Points on a hilly landscape, in no order, each with its height.
From any point a climber steps to the highest of the 5 points nearest to it. It stops when none of these is higher. Distance is the straight distance between rows; heights are no part of it.
dag: [151 121 111 107 160  35 110 115 143 118 133]  height 262
mur: [126 115 149 132 119 192 141 161 120 137 122]  height 338
medib: [124 110 144 138 117 206 151 169 138 138 107]  height 373
nisit: [127 116  91  98 160  31 107 143 169  97 103]  height 409
Tisov: [137  68 144 140 161 192 137 179 103 143  96]  height 659
Tas: [160 130 127 116 152  61 106 107 122 127 149]  height 598
rubuk: [102 158 138 135  90 174 148 126 139 129 135]  height 471
tebur: [134  94  88 112 165  64 100 138 131 115  96]  height 590
zizon: [139  54 139 144 173 186 138 184  98 142  81]  height 511
zov: [ 99 191 141 130  81 141 131  90 136 117 164]  height 425
fatun: [161 143 139 114 136  82 102 100 119 126 167]  height 588
Turak: [161 124 118 113 156  52 110 112 129 123 143]  height 580
Mifa: [ 99 157 115 179  91 140 221  82 175 165 117]  height 289
zetup: [138  72 136 138 161 172 127 169  93 142  98]  height 691
bule: [154 118 133 117 143  99 107 121 102 134 144]  height 554
mizu: [ 98 196 138 134  82 132 132  79 136 116 171]  height 398
vup: [ 96 151 112 174  92 154 211 101 181 159 108]  height 358
Soked: [119 122 142 139 107 203 154 163 140 137 115]  height 469
gol: [124 138 148 125 111 164 125 136 112 133 142]  height 428
tok: [139  89 135 131 148 160 125 156  92 141 117]  height 677
tuso: [127  50 112 137 182 135 118 166  90 135  73]  height 476
pubo: [130  90  87 111 169  68 100 142 133 111  82]  height 569
Topog: [150 152 150 113 118 109 104 102 115 125 172]  height 444
kof: [137  73 109 125 168 111 111 145  98 134  93]  height 604
mumuz: [156 118 123 114 152  79 105 115 112 131 139]  height 613
buro: [100 139 116 161  92 179 195 126 181 147  97]  height 442
rezav: [145 111 139 122 137 137 114 134  95 137 137]  height 277
zaler: [136 101  94 108 164  52 104 132 139 114 101]  height 555
Levif: [141 189 152 122 105 102 104  85 131 110 193]  height 527
Fir: [111 161 142 129  90 163 134 121 128 125 147]  height 450
sada: [ 77 185 120 158  79 144 183  83 156 138 138]  height 3
Ras: [105 201 141 132  82 123 121  76 137 109 176]  height 263
vini: [137  83 140 133 151 169 130 162  98 142 112]  height 715
riv: [125 108  86  95 159  49  98 159 175  88  83]  height 327
kize: [135  54 132 141 178 168 133 177  92 139  81]  height 539
Kivel: [132 161 146 117 106 138 112 109 113 125 167]  height 397
kibod: [134  88 149 140 139 200 143 175 117 140 105]  height 545
notis: [148 106 102 112 165  52 104 125 129 118 113]  height 530
kimu: [146 179 151 120 108 104 102  89 126 117 186]  height 462
Zapu: [136  78 146 139 149 196 140 174 108 141 103]  height 664
Ruvut: [152 108 132 121 148 110 107 123 100 135 139]  height 437
Livun: [122 175 149 122  94 140 119 103 124 120 167]  height 408
kig: [ 95 146 121 153  88 181 186 127 170 144 107]  height 447
vitu: [ 81 188 131 146  75 142 162  86 150 125 152]  height 395
bego: [145  92 117 122 161 108 107 134  98 136 117]  height 611
Totu: [121 104  87  87 159  62  92 176 177  81  73]  height 238
luf: [110 136 143 136 102 193 153 148 139 133 125]  height 605
bokog: [123  66  88 125 179 101 100 154 112 120  65]  height 348
Faref: [136 178 150 117 104 117 105  91 123 117 179]  height 265
rarus: [138 134 145 123 117 150 118 130 107 133 148]  height 391
gidu: [130  58 109 134 180 131 116 163  91 134  79]  height 521
tofed: [136 121 146 125 124 165 125 144 104 134 136]  height 467
sibud: [ 79 171 116 161  83 148 195  96 169 147 126]  height 309
riso: [122 111  98  78 156  65  91 195 194  70  83]  height 266
Mune: [126 178 147 121  95 133 115  99 125 117 175]  height 402
dagi: [142 144 147 119 121 132 109 116 104 131 158]  height 486
talir: [139  98 144 127 142 165 128 154  98 140 122]  height 557
fato: [123  75  84 116 172  85  97 153 127 110  72]  height 479
lemun: [120 191 147 125  89 128 113  88 129 112 179]  height 472
tuv: [ 94 153 130 144  90 181 167 130 158 135 123]  height 458
pegeg: [139  86 103 120 166  85 107 136 106 128  97]  height 612
Zepa: [146 101 135 125 146 138 115 141  93 141 127]  height 427
giges: [109 141 109 181  98 150 222  91 188 170 105]  height 119
gumu: [123 133 146 130 111 181 135 147 118 134 134]  height 449
vuba: [134 193 149 121  92 109 107  84 132 109 188]  height 552
mutaf: [131  65 108 129 173 123 115 155  94 134  87]  height 587
lamo: [150 102 118 121 155  92 107 127 108 132 123]  height 671
Dalun: [153 114 111 113 160  54 105 116 127 125 128]  height 537
bopun: [ 92 152 121 156  86 171 190 117 171 144 110]  height 448
vasol: [ 88 171 130 142  82 163 160 111 153 131 137]  height 452
muk: [153 140 137 115 134  98 103 108 108 128 164]  height 582
pavol: [168 144 137 116 145  58 104  99 128 124 174]  height 592
Fefa: [121  93  81 102 165  68  89 161 162  94  70]  height 366
kogi: [104 135 133 146  96 197 167 150 156 136 110]  height 352
par: [136 108 143 127 129 171 128 150 104 137 129]  height 518
Vig: [160 180 153 118 118  82 102  85 132 113 195]  height 519
rekog: [116 147 142 128  99 172 137 135 122 130 138]  height 454
Rutid: [150 189 154 120 107  92  97  80 134 107 198]  height 523
vom: [165 131 124 112 154  44 111 102 132 123 151]  height 591
lilib: [143  81 121 128 162 131 115 146  90 138 106]  height 597
fom: [ 87 162 124 160  88 167 186 113 166 143 120]  height 451
Bugur: [107 149 141 135  96 182 147 138 133 131 132]  height 495
Veluf: [151 132 142 119 132 119 107 119 103 133 152]  height 501
deveb: [ 93 180 134 138  80 158 148 104 144 127 147]  height 439

Call two points neighbours if one is among the 5 nearest of the other. Go from one point of each pair to the other, from neighbour to neighbour, staying as high as possible. Name the lowest point that can't be avoided.
luf / vini -> gumu
lamo / vini -> lilib
vuba / luf -> Topog

For each start below, name the point where the climber stops.
gol -> vini
vitu -> luf
lilib -> vini
par -> vini
Livun -> vuba
fom -> luf
